The views of a scene show one set of named points, each view turned or mirrored, and shifted as a whole, with a little noise and some points left out.
In the rows, 128 means zero.

Scene 1
View 1
dogur: [108 136 138 128 127 116 179  86 151 141 154 140 146 164 124 111 111 114
 105 124 109 187 116 148 119 141 124 146 111 146]
zovo: [ 71 187 109 189 106  70 182 130 157 169 149 172  96 120 138 205  78 130
 128 105 184  88  99 126 175 123 196  82  89 154]
bufem: [127 172 113 169 147 121 128 136 130 149 110 166  75 137  78  76 112  96
  92 109 171 158 119 157 125 111 148 119 179 150]
tonut: [111 133 134 124 128 123 180  86 148 142 151 144 140 160 129 113 118 113
 101 124 112 182 117 144 124 138 129 146 105 137]
Rar: [ 93 140 141 159 115 108 173 105 163 150 142 149 111 144 132 120  91 115
 106 126 145 187 100 146 105 140 151 147 137 168]
gule: [114 140 151 160 115 109 138 135 150 112 147 128  92 144 106 109 102 140
  62  98 119 159 159 147 139 120 142 113 160 160]
nepu: [ 94 143 131 156 113 119 181 123 144 159 157 143  92 159 138 134 105 137
  97 119 121 131 158 131 131 122 155  98 106 132]
vavil: [116 144 126 142 125 122 175 121 132 151 158 145 105 169 125 121 119 133
  89 113 104 128 167 132 143 115 144  93 104 119]
Zab: [102 210 115 182 128  80 145 158 129 160 142 166  84 140  87 150  83 145
 113  92 166  92 158 142 157 107 178  50 144 156]
pabut: [112 162 113 139 136 123 184 115 122 169 161 157 113 172 119 118 119 125
 109 124 117 120 158 133 139 118 145  86  91 108]
Tad: [ 87 138 135 198 105 115 165 150 154 159 141 140  35 141 140 134  90 148
  79 116 151 113 165 127 128 107 176  85 138 148]
diru: [132 156 101 138 158 156 167 131  97 183 145 165  77 188 101  73 145 115
  96 133 120 110 184 131 126  94 138  77 108  83]
dugif: [135 127 125 143 143 146 144 129 123 137 138 143  81 166 100  70 140 114
  60 115 111 149 167 142 132 102 131 116 139 110]
les: [116  89 147 147 110 141 153 131 148 115 158 122  73 157 139 109 137 141
  24 109  83 133 181 130 165 102 138 114 108 109]
Fimo: [137 141 143 149 132 118 131 132 137 111 145 135  99 152  88  87 120 127
  60  99 111 162 161 155 140 114 128 116 156 145]
Luf: [ 89 186 113 182 125 108 168 133 133 185 133 169  70 144 113 127  86 123
 128 124 181 126 127 143 113 119 176  94 139 154]
fove: [ 92 153 123 198 106 101 152 148 155 156 132 153  46 126 126 145  94 134
  81 105 169 112 136 136 147 111 181  92 141 152]
Razu: [ 82 150 120 172 114 112 190 110 153 179 143 157  85 150 145 140  98 124
 116 133 155 138 121 128 116 129 166 117 110 144]
raf: [119 113 119 169 132 148 151 130 138 153 119 149  43 150 124  76 139 101
  60 124 145 145 138 140 126 101 149 131 142 119]
topud: [ 81 139 115 167 110 133 209 127 137 194 173 151  64 170 163 159 118 146
 100 132 129  74 183 108 143 110 180  65  64  94]
Vumol: [101 137 140 157 111 104 166 109 165 132 144 140 104 139 129 126  96 125
  92 114 130 173 114 147 127 132 149 137 129 161]
tamu: [ 87 153 125 184 105 103 173 141 149 166 148 152  62 139 134 157  96 141
  92 113 158 100 147 127 147 111 178  83 114 140]
Bol: [110 175 142 142 115  78 157 121 146 119 169 140 147 146 103 157  89 144
 101  86 114 139 146 147 163 130 145  91 119 161]
Vil: [133 174 135 143 142 108 137 133 122 128 149 145 122 164  78  91 109 130
  93  99 119 154 165 152 133 117 131  96 156 144]
View 2
tamu: [127 112 139 142  71  86 145 154 174  70 160 149 113 107 142 193  92 117
  86 139 156 137 156 125 133  89 141 135 165 166]
Zab: [ 86 112 155 177  62 102 141 165 160  75 153 149 108 112 109 185  57  90
 104 125 138 158 155 124 115 128 117 135 192 197]
Bol: [131 155 130 150  83  90  97 177 151  98 126 140 120 133 133 149  60 131
 120 120 159 128 131 107 122 162 111 121 174 138]
topud: [156 108 123 168  78  91 166 181 208  48 167 151 137 138 144 155 128 114
  41 159 135 123 164 140 147  59 158 152 150 134]
vavil: [133 130 146 145  86 110 127 165 160  96 134 121 132 145 142 143 101 135
  90 137 123 127 137 141 152 102 137 126 143 116]
dogur: [166 163 150  92 102  87 112 140 150 145 111 101 144 150 149 142 102 131
 132 123 137  89 130 133 146 127 110 123 133  98]
Luf: [124 115 167 127  79  83 163 128 173 112 152 122 131 110 116 205  83  83
 118 120 138 117 162 137 117  93 118 149 173 180]
gule: [112 139 164 115  89 122 116 125 125 119 128  95 117 124 154 165  83 154
 120 117 135 144 125 133 155 109 139  98 142 132]
pabut: [129 124 147 135  82 108 135 167 163  97 142 126 136 142 134 152 107 117
  94 155 111 122 145 151 146  99 123 133 147 122]
zovo: [148 120 122 133  58  44 136 176 191  69 162 188 112 104 124 212  77  67
 102 150 171 111 175 120 104 124 101 158 198 175]
les: [127 128 137 116  82 127 110 154 130  77 137 128 109 127 176 151 114 185
  72 157 128 154 123 143 180  81 162  88 120  92]
Vumol: [149 150 149  84  88  78 119 129 147 123 129 122 123 122 153 183  87 134
 128 120 159 107 135 124 139 113 119 116 151 126]
nepu: [147 135 144 136  86  94 138 154 171  90 142 125 129 133 150 157 102 130
  89 130 145 117 146 130 147  95 142 131 151 131]
Rar: [158 152 156  81  93  69 124 115 154 142 125 110 127 125 154 193  92 125
 141 116 159  91 143 124 133 111 114 129 144 127]
Fimo: [ 98 140 165 120  87 129 107 135 115 123 121 100 119 128 143 160  75 153
 126 127 123 151 122 141 154 125 130  92 140 125]
bufem: [ 82 117 194  96  75 121 134 108 124 144 133 100 116 110 123 203  72 102
 148 130 105 143 142 155 135 108 106 114 154 165]
Tad: [120 121 152 129  74  98 139 132 152  74 160 130 103  94 161 200  89 143
  84 125 161 152 145 123 146  82 161 113 157 159]
diru: [100 105 177 159  80 150 159 157 163 104 142 100 148 155 120 134 116 107
  80 156  63 139 143 178 162  73 131 134 130 125]
raf: [108 110 175  79  77 123 138 113 135 115 145 108 112 119 155 198 116 132
 105 151 104 142 144 167 160  62 142 111 125 127]
dugif: [101 123 173 110  83 142 125 139 126 119 131  94 125 135 147 154 104 144
 103 147  93 147 130 166 166  88 137 100 127 111]
fove: [114 107 148 114  63  86 139 135 156  76 161 152 100  94 149 218  85 115
  98 135 158 146 153 126 128  95 138 122 172 171]
View 3
nepu: [124 109 105 135 125 160 113 128 106 121 145 130 119 145 136 128 125 145
 110  88 142 118 130 114 139 129 129 117 148  88]
Vumol: [143 117 124 121 101 177 127 137  90 110 121 147 151 128 165 120 140 187
  98  87 149  98  99 152 139 132 137  86 135  85]
Zab: [166 102  98 146 123 143 182 132  49 150 149 132 123 134  98  72 135 110
 148 117 140  88 143 125  90 161 104 129 147 112]
les: [114 106  97  99 166 142 104 123 100  96 130  90 144 180 144 163 128 191
 146  59 139 120 154 123 166 112 181 125 137  82]
fove: [158 110  89 150 108 154 158 141  88 154 148 140 144 130 147  98 148 142
 139  88 133  88 128 115 102 144 114 100 144  95]
topud: [107 107  60 151 122 159  97 115 145 145 169 109  92 153 119 138 112  97
 122  83 131 135 164  73 133 128 114 137 155  85]
Tad: [144 102  90 140 133 134 135 150  96 133 162 130 145 148 150 127 145 166
 160  70 118  97 141 117 109 136 138 105 152  89]
zovo: [166 102  73 153  47 194 168 131 106 166 145 124 120 116 140  81 109 103
 118  70 140  89 127 108  95 179  80 101 130  98]
Rar: [138 125 130 132  93 183 117 137  95 113 127 168 152 122 178 120 148 188
  80  95 156  97  91 143 142 126 129  78 139  87]
tamu: [145 110  74 150 114 156 141 136 105 147 153 124 129 138 140 111 130 132
 138  81 130  98 140 104 106 145 117 113 145  93]
dogur: [123 123 147 108 115 188 104 119  87  91 111 152 132 131 155 133 131 182
  61 105 175 119  93 151 170 114 139  99 136  89]
gule: [150 107 130 112 149 136 144 139  52 101 127 137 148 150 144 121 146 201
 131  91 140  98 121 155 135 134 155 109 145  92]
bufem: [159 127 120 132 141 160 171 121  52 141  98 148 181 144 140  88 195 173
 134 137 173  81  96 133 116  98 141  86 143 113]
vavil: [117 110 108 120 142 156 114 114  93 112 130 120 116 152 121 127 123 146
 107 101 159 125 134 120 152 121 135 129 147  94]
Bol: [151  98 135 112 108 163 148 132  49 102 127 131 107 129 116 100  96 161
  97  91 151 107 125 158 139 165 119 131 131  96]
dugif: [119 124 112 111 181 146 124 103  77 106 108 113 160 172 131 135 170 178
 130 116 169 110 127 123 157  83 171 114 144 100]
diru: [104 124  90 133 190 152 112  84  94 130 116 113 131 171  98 119 164 119
 121 151 174 132 141  86 150  73 142 135 156 110]
Fimo: [142 114 136 106 162 145 142 122  43  98 108 127 157 154 135 121 149 194
 125 106 160 100 117 154 149 110 165 115 143  99]
raf: [140 127  88 122 162 148 138 123  85 133 111 120 188 170 155 130 195 186
 161 101 153  92 122 109 132  84 168  88 142  95]
pabut: [117 114  99 129 132 172 117 102 101 121 128 120 114 145 112 118 125 122
  98 122 168 126 134 110 152 115 125 132 146 101]
Razu: [133 120  96 149  94 179 119 135 121 139 149 153 133 126 159 117 143 143
  99  96 146 103 110 112 120 126 110  94 143  88]
tonut: [121 123 129 109 112 191 101 112  98  97 108 145 136 134 151 129 131 179
  62 102 177 119  94 142 174 110 136  99 139  85]
Luf: [150 119 100 167 106 167 153 126  91 160 143 162 141 122 139  87 168 127
 117 124 147  89 110 110  94 130 106  95 153 107]
Vil: [141 111 140 113 162 144 150 115  37 103 118 140 138 143 111 101 146 167
 113 135 167 105 116 152 145 115 144 125 144 105]
View 4
Rar: [118 148 119 124 128  95 163 124 109 169 113 162 115 151 157 120 107 143
 173  82  79 135  89 105 103 123 122 116  88  79]
Fimo: [136 157 128 109 160 109 132 119 150 133 107 136 140 183 147 135  82 139
 142 145  87 133 124 161  88 113 104 157  60 102]
Bol: [ 68 153 101 120 173 135  93  89 137 170 132 129 138 161 153 106 117 135
 147 134  61 153 127 152 105 143  96 127  87  77]
Razu: [ 67 166  92 138 139  93 146 135 105 148 102 155 122 112 176 141 114 111
 160  74  73 133  97 117 128 143 136 121 104  83]
diru: [106 212  90 141 171 102 111 161 156 118  58 158 129 126 182 188  83 107
  99 141 127 101 149 172 147 129 112 150  86 126]
dogur: [119 158 111 110 143 111 147 124 127 192 109 176  93 155 148 108 115 149
 155 116 109 132 110 110 105 108  94 117 102  93]
dugif: [142 173 117 116 163  94 138 143 149 117  85 147 127 161 157 160  79 123
 130 145 124 122 126 162 103 103 111 167  73 121]
gule: [111 150 128  99 151 102 142 119 135 124 123 124 148 180 143 127  87 130
 163 127  73 139 113 154  87 122 109 153  61  90]
tamu: [ 45 158  90 133 158  99 124 129 116 112 111 114 151 115 175 153 109  90
 149  90  64 147 108 151 123 155 146 147  89  85]
Tad: [ 65 156 103 111 151  83 144 131 119  90 121 114 157 140 161 146  95  84
 158  98  67 144 109 148 108 142 140 162  76  86]
tonut: [118 162 105 121 153 107 144 129 127 187 104 173  93 152 151 115 114 146
 150 114 125 136 105 111 107 108  98 123 102  97]
raf: [139 162 120 132 144  81 164 159 128  95  81 140 135 142 160 174  79 112
 139 106 116 131 100 149 105 108 148 171  78 117]
Vil: [125 177 123 116 163 120 111 115 153 148 101 145 149 176 165 140  83 144
 139 152  65 117 136 167 109 125  91 133  61  96]
fove: [ 69 145 109 140 151  92 134 125 115 103 112 110 166 127 169 160  98 101
 157  81  47 156  96 153 110 154 159 152  78  83]
pabut: [ 73 189  83 133 168 114 109 132 138 153  93 155 120 124 171 148 108 115
 124 124 108 126 135 150 140 137 108 132 100 103]
Vumol: [101 143 119 118 139 103 150 120 116 162 120 147 116 151 151 112 107 138
 167  98  81 142  90 121  96 121 119 130  90  85]
zovo: [ 21 138  84 181 163 129  90 103 103 162 118 110 149  94 183 139 132 111
 151  60  36 176  94 133 125 181 163 115 110  65]
vavil: [ 75 180  86 114 168 105 119 132 141 137 100 144 123 137 161 137 108 110
 133 132 107 129 132 149 125 132 105 148  94 104]
bufem: [167 155 144 159 145 105 137 133 138 137  80 139 161 155 177 172  69 158
 146 107  50 116 107 158  98 126 138 136  60  95]
topud: [  4 193  53 126 168  89 114 148 123 113  99 135 123  91 175 154 125  59
 127  99 112 134 130 144 157 155 132 147 118 106]
nepu: [ 63 171  88 117 162  97 130 127 129 133 112 148 124 132 162 135 113 104
 146 108  95 138 122 136 122 139 117 140  96  97]
les: [ 84 158  97  81 170  82 144 137 143  96 116 122 116 165 127 129 104  86
 131 142 150 151 116 156  95 104 112 194  88 123]
Zab: [ 57 169 104 155 171 125  83 102 137 122 105 114 182 127 188 159  89 117
 142 109   9 138 132 179 129 175 136 129  66  76]
View 5
topud: [120  56  85 174 167 154 131 150 154 177 164  82 143 166 112 170 115 106
 131 122 165 139 208 109  91 113  62 125 120 122]
tamu: [ 99 100 119 168 155 161  91 149 162 158 141  83 129 144 146 133 100 114
 125 101 161 146 190 107  81 109 105 141  76 121]
nepu: [104 104 120 156 159 153 129 118 149 158 135 101 125 132 132 134 112 111
 118 121 166 130 159 120 108 119  96 125  99 120]
pabut: [128 111 103 128 177 137 133 128 152 152 132  98 138 168 119 120 117 117
 130 137 170 130 151 117 110 125  96 124 120 124]
dogur: [101 136 140 139 139 130 167 105 146 139 111 148 111 124 140 104 113 124
 127 139 175 117  90 141 124 131 126 111 107 117]
Zab: [116 137 121 125 184 151  43 155 179 153 134  60 127 162 149 108 114 122
 113 100 172 147 192  84  91 104 144 169  70 128]
Bol: [100 132 155 127 182 152 107 114 162 168 149 126 118 139 154  92 124 129
 101 118 198 129 141 114 129 110 158 150  94 145]
Fimo: [ 77 148 143 115 161 152 109  61 124 132 111  89 140 121 137  71  95 114
 101 120 155 127 113 118 110 131 121 143  92 128]
diru: [132 124  72 104 179 135 119  98 133 129 106  44 168 186  94 105 107  98
 134 140 140 128 139 108  94 138  54 128 130 119]
Luf: [119 146 111 148 142 131  85 171 175 135  99  81 108 150 152 136 102 120
 140 109 151 140 165 104  80 105 125 138  58 102]
raf: [ 69 123 116 152 128 151 119  96 117 109  93  65 144 128 127  94  73  99
 135 111 122 134 126 126  64 129  69 118  83 108]
Tad: [ 79 103 126 176 146 171  89 108 142 155 135  70 130 110 146 126  89 103
 103  95 150 141 179 111  83 111  99 142  64 114]
Vil: [114 162 128  99 178 143  99  81 143 135 110  81 133 139 128  79 111 116
 105 126 165 124 118 112 122 131 128 150  91 125]
vavil: [109 107 114 135 172 151 133 107 137 153 132  94 139 144 121 114 111 106
 118 129 167 130 149 121 110 126  95 130 118 127]
bufem: [ 93 189 139 109 146 128  82 122 151 107  78  80 115 140 155  75  91 125
 127 107 142 131 109 108  85 118 144 144  55 115]
tonut: [ 96 129 138 139 139 128 174 110 141 140 114 145 116 129 133 106 112 123
 132 143 172 116  96 142 122 128 114 104 110 117]
Rar: [ 88 146 148 161 117 135 142 128 152 131 100 139  96 110 155 117 102 123
 124 117 162 126 113 135 101 117 130 114  68 102]
Vumol: [ 81 137 150 159 130 145 138 115 142 138 116 130 102 112 153 108  97 123
 119 114 166 131 123 130 102 118 130 122  75 114]
les: [ 60  79 136 163 166 184 142  55 105 155 145  88 163 118 122  94  89  96
 102 119 153 126 142 132 105 136  67 126 119 136]
gule: [ 73 140 152 142 151 165 101  68 130 145 119  90 130 106 144  86  94 109
  93 105 162 127 130 122 109 124 123 150  70 123]
Razu: [114 120 117 171 128 135 131 159 163 142 120 112 106 135 144 143 106 119
 140 114 161 134 157 119  88 108 105 120  75 103]
fove: [ 76 117 134 167 144 164  77 144 156 145 131  74 124 131 159 120  85 112
 120  87 147 150 182 100  69 103 112 143  58 116]
View 6
nepu: [115 133 111 114  89 162 106 135 105 119  90 132 132 114 102 117  84  97
  97 130  99  94 141 172 136 121 136 129 137 147]
Fimo: [146 146  84 131 121 166 133 116 150 130 147 133 118 144 113 126 106 111
 139 116 102 101  96 152 127 157 145 101 139 129]
Bol: [132  96 123 142 153 147 108 120 130  97 112 142 163 113 117  92 105 103
 106 124 109  94 146 127 119 130 146  97 132 140]
diru: [110 177  94 123  51 167 134 134 124 140  76 155 122 126 145 104 108 106
 126 120 133 166  96 216 159 135  94 139 156 131]
dogur: [149 120 115 115 124 149  87 103  94 143 153 119 130 112  92 132 104  87
 106  79 113  87 106 142 126 151 161  95 138 142]
vavil: [115 143 111 129  98 156 122 135 108 119 105 144 133 126 112 106  93  99
 105 121 117 113 131 174 145 122 132 128 145 150]
Luf: [125 113  99 101  81 151  92 125 144 135  45 109 128  65 123 139 108 101
  93 154  81 108 135 156  99 141 113 108 151  96]
pabut: [110 138 122 123  85 152 107 131  98 125  81 144 142 104 122  95 105  96
 100 120 125 131 122 180 146 123 119 129 147 140]
Zab: [108  97 100 135 121 145 125 137 178  93  43 132 153  89 147  99 118 121
 113 175  89 114 150 147 103 137 108 102 140  91]
tonut: [144 136 123 108 108 149  87 106  80 152 142 122 125 106  92 130 100  83
  99  72 122  98 107 158 139 141 147 106 141 150]
Razu: [123 117 114  94  79 149  86 131 102 141  65 113 125  79 100 136  93  86
  77 128  88  85 139 167 119 123 135 119 145 128]
les: [112 168  95 139  87 168 147 140 124 117 142 148 110 170 100 111  85 110
 132 129 107  87 108 188 151 130 152 131 139 155]
zovo: [ 86  66 138 126 106 110  80 138 114  95  23 114 136  50 111 100 109 104
  80 165  93  50 169 147  96 121 135 109 155  92]
Vil: [146 139  89 128 126 167 126 111 156 129 128 138 142 125 136 112 117 109
 130 114 107 137 106 150 126 154 120  99 135 129]
tamu: [ 98 118 109 122  83 145 110 146 136 109  56 123 124  98 110 114  94 106
  98 165  79  70 151 167 119 117 133 125 145 117]
bufem: [146 133  74 108  93 158 113 105 168 151 104 110 102  96 129 152 128 109
 136 122  87 117  79 150 102 181 117  87 155  84]
dugif: [129 172  84 124  78 170 133 121 131 143 136 137 103 147 120 129 102 106
 144 112 113 117  75 188 148 153 133 118 149 130]
Vumol: [142 116 108 105 111 150  90 110 111 138 125 111 124 103  90 139  95  93
  99 106  86  66 123 143 110 144 156 101 138 130]

Which points are out of place in each view (at most two, in the order of its rows)? Write none if all are in place.
view 1 | Tad
view 2 | gule, pabut
view 3 | fove, raf
view 4 | none
view 5 | bufem
view 6 | dogur, les

Scene 2
View 1
Lavov: [ 86 186 153  81 177 160 168 143 185 130 129 171 106 123 114 174  62  99
 141 184 118 144 160 152 142 107  89 103 117  81]
tor: [ 98 173 157  91 140 171 123 127 170 141 123 151 117 144 140 200  94 158
 171 171 110 126 126 180 137 102  94 116 135 106]
Reler: [115 147 151 111 113 153 107 108 140 137 133 130 126 156 167 208  75 185
 180 156 119 143 107 183 145  98 104 115 158 113]
tumo: [ 67  98 168 128  66 111 105 132 170 154  90 120 168 112 158 168 134 170
 147 101 136  96  85 153 131 140 111 128 143 137]
Sivef: [108 134 199  92 126 107 138 162 179 145 121 194 147 111 115 128  77  83
 105 168 155  84 144 138 105 120 117 135  69  84]
Tem: [ 91 105 172 126  38 103 107 129 183 157  96 141 159 127 175 172 121 169
 142 128 157 100  86 163 136 125 119 143 133 115]
Dab: [ 95 149 181  80 142 124 147 157 182 145 119 184 142 102 114 137  89  98
 119 163 143 105 146 159 117 115 113 127  81  78]
Tegem: [102 116 164 111 134 108 123 132 130 137 130 137 157 114 143 146  68 138
 134 127 133 127 121 159 131 119 121 117 116 103]
Mufom: [ 40 134 128 132 114 145 145 119 177 135  93  99 128 114 150 194 112 159
 164 110 101 152  99 136 169 137  86  88 188 141]
biti: [ 76 110 160 139  96 128 107 126 149 141 102 111 150 131 150 181 108 166
 161 112 114 113  91 144 135 135 103 113 163 144]
sug: [ 77 166 138 108 103 151 154 123 201 137 112 145 105 134 156 200  85 135
 157 166 129 151 121 144 168 114  86 106 160 102]
Sepir: [100 102 156 143  96  93 142 127 148 127 122 137 143 124 153 153  52 114
 122 136 146 140 112 116 152 132 115 112 145 108]
mun: [ 86 134 152  94 105 114 146 133 178 150 117 147 147 104 158 159  91 148
 133 135 154 140 121 168 147 112 116 123 120  86]
Vigak: [122 141 170 113 141 139 112 131 136 133 136 157 133 146 136 175  59 135
 150 166 121 117 131 156 122 107 108 117 126 109]
Ber: [121 120 184 122 178 128 109 141 103 125 143 148 148 139 107 149  51 114
 141 147 101 102 134 137 104 122 109 108 115 117]
visef: [ 81 116 160 110 138 112 137 139 143 139 117 133 156 106 131 146  83 131
 134 116 126 123 122 145 134 128 115 109 125 112]
View 2
Reler: [127 102 177 137 113  34  87 133 138 145 134 125  91  85 146 156  95 132
 108 115  81 162 153 137 140 119 143  79 163 102]
visef: [154 136 119 158 132  76  90 133 132 127 117 113  94 144 156 129 156 115
 157 115 119 121 134 152 143 137 105  94 179 127]
mun: [149 102 117 174 148  66  98 127 127 135 110 103 106 150 132 145 125 121
 176 124  85 153 138 147 138 141 115  83 190 108]
Lavov: [190  67 110 162 151  71  89 125 166 150 115 141  67 113 171 109 138  91
 148 107  68 118 106 204 136 128 181  92 224 116]
sug: [153  56 130 125 146  65  84 118 154 123 134 115  82 132 142 151  93  95
 145 110  81 154 110 148 131 106 158  77 201  98]
tor: [155  62 157 150 135  37 102 138 159 155 125 138  68 102 148 142 126 122
 124 107  85 141 151 156 145 112 161  81 187 101]
Mufom: [120  95 168  95 160  67  79 120 149  91 147 108  84 156 158 167 113  94
 141 116 143 138 117 106 165  87 113  83 203 109]
Sepir: [155 149  97 132 111  94  76 119 111 115 138  98 111 140 140 131 118 102
 150 123 100 136 102 142 112 139 112  95 160 115]
Vigak: [166 117 124 152 103  61  95 139 135 156 129 132  82  95 153 120 142 121
 121 111  86 128 139 165 125 133 147  91 159 116]
biti: [125 118 149 117 120  59  94 142 124 115 145 110  93 139 140 160 136 117
 135 116 143 134 149  97 142 106  96  85 152 109]
Tegem: [154 149 123 170 118  72  93 134 121 137 115 114 104 128 151 128 149 125
 149 123 102 132 142 158 138 150 105  93 168 123]
Dab: [193  87  72 194 136  74 116 142 136 160 104 129  80 144 142 107 176 115
 180 115  84 111 139 189 125 151 139  96 188 118]
tumo: [125 106 127 139 127  55 114 148 115 117 133  93 100 171 115 170 148 127
 165 114 150 138 166  82 139 113  75  83 143 103]
Ber: [173 156 118 153  93  73  92 146 133 157 128 138  76  93 178  99 182 123
 113 110 111  97 139 173 132 143 132 100 152 133]
Tem: [134  91 110 156 114  51 116 145 102 127 132  91 110 161  91 167 123 133
 167 123 113 160 165  95 114 126  89  77 133  93]
View 3
Lavov: [ 91 108 149  97 180 128 169 130 126 140 108 154  80 172 145 135 173 145
  94  45 161 143  97 159 149 119 139  95 111 154]
visef: [101 112 137 113 142 108 144 114 137 150 131 172 142 141 127 103 135 155
 148 108 144 154 151 114 136 135 155  99 145 128]
Dab: [127  90 151  91 142 130 167 162 114 152 127 164 133 177 138 120 174 115
 149  78 139 146  99 161 138 117 173 110 149 125]
Reler: [ 82 158 142 117 167  95 158 129 136  80 126 186 133 106 103 119 132 159
 105  85 108 121 142  83 151 118  81 135 112 158]
tor: [ 94 133 146 105 160 111 165 141 125 108 130 181 111 132 114 136 146 158
  91  47 126 125 108  96 153 112 104 120 125 160]
sug: [ 73 130 140 159 165 102 159 139 135 123 119 158  85 164 105 132 138 140
  91  71 142 113 113 108 146 165 103 113 124 153]
mun: [103 114 141 125 164 100 164 145 140 120 138 173 140 155 101 120 131 119
 154 100 143 129 127 123 128 156 134 120 151 133]
Mufom: [ 63 127 131 174 142  84 131 106 154 145 139 169 107 141  98 125  94 181
 102  79 155 132 151  44 142 182 116  92 150 157]
tumo: [102 126 142 160  95  87 132 148 133 138 159 190 173 136  87 109 107 146
 152 114 107 130 145  48 134 163 136 122 181 125]
Ber: [102 126 148  79 129 128 141 107 117 151 112 175 147 117 162  86 176 176
 124 106 119 168 154 130 156  80 153 104 112 128]
Sivef: [130  92 159  98 115 134 158 169 103 163 122 162 145 179 147 104 192 107
 155 103 120 143 101 171 140 112 176 117 144 110]
biti: [ 84 138 140 152 115  92 130 125 135 137 141 185 151 120 104 103 118 169
 125 109 114 137 159  51 148 149 122 118 151 138]
Tegem: [104 124 143 100 149 108 153 122 132 131 127 178 157 132 126  99 148 143
 157 122 132 154 153 125 135 122 147 114 135 126]
View 4
Lavov: [102 134 125 146 145 117 204 140 101 137 179 169 168 152 119 168 136  48
 155 173 118 188 104  88 132 121 145 135 132  56]
Sivef: [141 119 125 186 170 104 198 148 104 132 150 156 153  83  93 184 134  93
 138 142 179 157  94 101 140 166 208 102 143 104]
tor: [117 131 123 104 117 129 191  90 123 132 162 155 174 125 157 131 123  65
 155 150  97 162 140 114 147 100 170 136 125  78]
mun: [139 125 105 131 148  84 148 117  98 164 143 135 160 123 150 158 157 107
 155 136 121 156 131  91 138 115 202 111 118 114]
Sepir: [142 140 126  94 142 102 143 139  90 153 150 139 113 143 134 169 160 133
 126 158 139 126  89 109 139 125 174  96 110 141]
Tegem: [122 129 151 117 153  95 169 131 101 156 132 135 125 124 140 145 138 111
 155 147 139 152 110 105 153 120 209  92 100 128]
tumo: [165 105 122  84 102 114 126  85 136 146 122 132 149 104 172 144 168 127
 160 118 139 104 153  95 132 137 226  93 121 163]
biti: [139 124 145  65 106 125 147  97 120 142 131 134 127 125 168 128 149 121
 154 141 122 111 130 115 148 116 201  97 107 146]
visef: [121 120 152 116 135 106 161 137 113 151 134 139 131 137 143 150 147 101
 170 147 143 148 109  90 139 136 197  97 107 128]
Vigak: [117 142 146 107 143 123 197 117 103 133 149 150 139 117 137 137 115  92
 136 159 123 154 107 128 159 112 185 112 110 103]
Reler: [120 146 124  66 119 117 178  82 103 144 148 141 155 126 173 118 123  95
 138 149  83 144 140 137 163  70 181 128 104 103]
Tem: [178 119  94  99 123 100 133  85 117 145 132 132 160  79 162 155 158 136
 131 116 131 107 152 113 141 122 229 101 131 150]
sug: [137 138  92  92 114 114 154 105 108 145 177 159 172 154 158 162 162  82
 138 159  95 153 127 100 124 101 144 136 135  89]
Mufom: [133 115 128  50  78 123 123 102 132 150 153 141 145 182 181 141 180  96
 171 153 103 127 140  74 110 114 157 119 115 129]

Which points are out of place in each view (at most two, in the order of its rows)? Write none if all are in place.
view 1 | none
view 2 | none
view 3 | none
view 4 | biti
